Each row is a point on a tangle of strands that fork, close into loops and nearly touch. The rows are in no order.
Points whose rows are less than 27 apart are linked; no others are.
mam: [ 24 -25 -13   1   0 -19   6   8 -36  -2]
tos: [-23  13 -23  -2   4  -1  -5 -29  19 -13]
lel: [-25   7 -20 -17  26  26 -10  -8   6 -20]
ritud: [-18  -3 -23  19 -12 -19  -1 -31   8 -16]
luro: [  7  15  18  18 -21   4  22   0  14   7]
limu: [ 22   5   2   6 -17  -6  35  -1 -19  -4]
nisup: [ -7 -15  27  32 -11  -9 -16  18  -8   1]
suti: [-24  12 -23 -15  19  19  -9 -17  14 -14]
vosep: [-12   6   8  22 -16  -8  -2 -11  17  -2]
tepav: [ 12 -15  18  14  -7 -10  -4  19 -24  -3]
Baf: [ 19  -4  10 -30  15  -5 -27  21 -14  23]
valal: [ 23  -2   9 -26  12  -4 -15  21 -20  19]
dema: [ 11 -14   0  17 -15 -17  14   4 -22  -7]
buk: [-23  16 -24  -8  12  10  -3 -27  17 -12]
funid: [ 25   0   5 -27   7  -5  -2  17 -24  13]
kabid: [-21   3  -5 -19  30  39  -6   5  27  -4]
Setu: [-22   9   5  17  -8  -2 -12 -12  23  -2]
lom: [-25   3 -15 -14  31  33 -14   2   8 -20]
lozig: [-21  14  -7 -17  20  30  -6  -6  35   0]
Disot: [-23  22 -11 -15  10  20   1 -18  34   0]
zor: [-28   3   3 -10  25  26 -29   2  37   4]
diz: [  4 -16  26  23  -8 -12 -10  22 -15  -1]
tibi: [  5   7  12  18 -24  -4  21  -3   2   0]
nema: [  5  19  20  10 -23   9  28  -1  22  11]
vit: [ -4  -7   0  26 -21 -16  10 -15  -4  -9]
Nav: [-13  -5  22  29 -14  -9 -13   5   5  -1]
Bage: [-21   9 -22   6  -5  -9  -2 -31  14 -13]
Fug: [-26   8   4   8   4  10 -21 -10  33   0]
kivel: [ 10   7   7  14 -23  -6  29  -2  -8  -4]
Dodu: [  1  -9   6  26 -19 -16   8  -2 -11  -9]
Fenad: [ 27   3  -9  -8 -11  -7  37  -1 -25   1]
Bugi: [-27  -3   8 -15  27  35 -22   7  45  11]
nosi: [ 19 -14 -11 -28  14 -29 -35   4 -12  23]
Kot: [ 23 -27 -12  -5   7 -17  -5  12 -33   2]
nud: [ 15 -12  12   5  -4  -7   1  21 -27   3]
nog: [ 18 -19  -9  13  -9 -18  15   4 -29  -8]
gelos: [-33   5   2  -3  18  20 -27  -6  32  -1]
puse: [ 30   2 -13 -27   5  -9  16   4 -27  10]
mivu: [-24  -2  -6 -15  32  35 -15   7  17 -11]
nuvo: [ 21 -22 -14 -24  15 -27 -29   6 -20  16]
rem: [ -8   2  17  26 -16  -6  -5  -1  10  -3]
bodan: [ 23   7  16  -4 -11   6  21  16 -15   8]
Febed: [ 32   0 -14 -22   1  -8  28  -1 -29   4]
Gatot: [ 20  11  20   2 -13   9  27  15  -5   9]
tanog: [ 25   3  14 -16  -1   0  10  20 -21  12]
gib: [-12  -2 -11  26 -18 -20   5 -22   3 -13]
pudof: [ -2  27  11   6 -21  14  28 -13  35  11]
dad: [ 24 -24 -15 -17  14 -22 -16  10 -30   6]

A fork is a point with three links, a tip a point with one. Leave the first point through the second and follow the links. Name the first fork or tip that comes.
tibi; luro -> pudof
luro; tibi -> puse
buk; suti -> Disot
Kot; dad -> nosi
bodan; tanog -> Baf
Nav; nisup -> nud
Baf; valal -> Gatot

A piece is two or more points that can be reached from each other along the links. Count, over all rows, the pieces, the separate loops (a circle has one, a figure eight two, a Y none), the forks (points with three links) and the tips (points with one).
pieces -> 4
loops -> 0
forks -> 0
tips -> 8

Name the points in between on the shortest way along the links from the first point to the second, in order.
kabid; suti -> mivu lom lel
luro; limu -> tibi kivel
nog; ritud -> dema Dodu vit gib
rem; Fug -> vosep Setu
Bage; lel -> tos buk suti
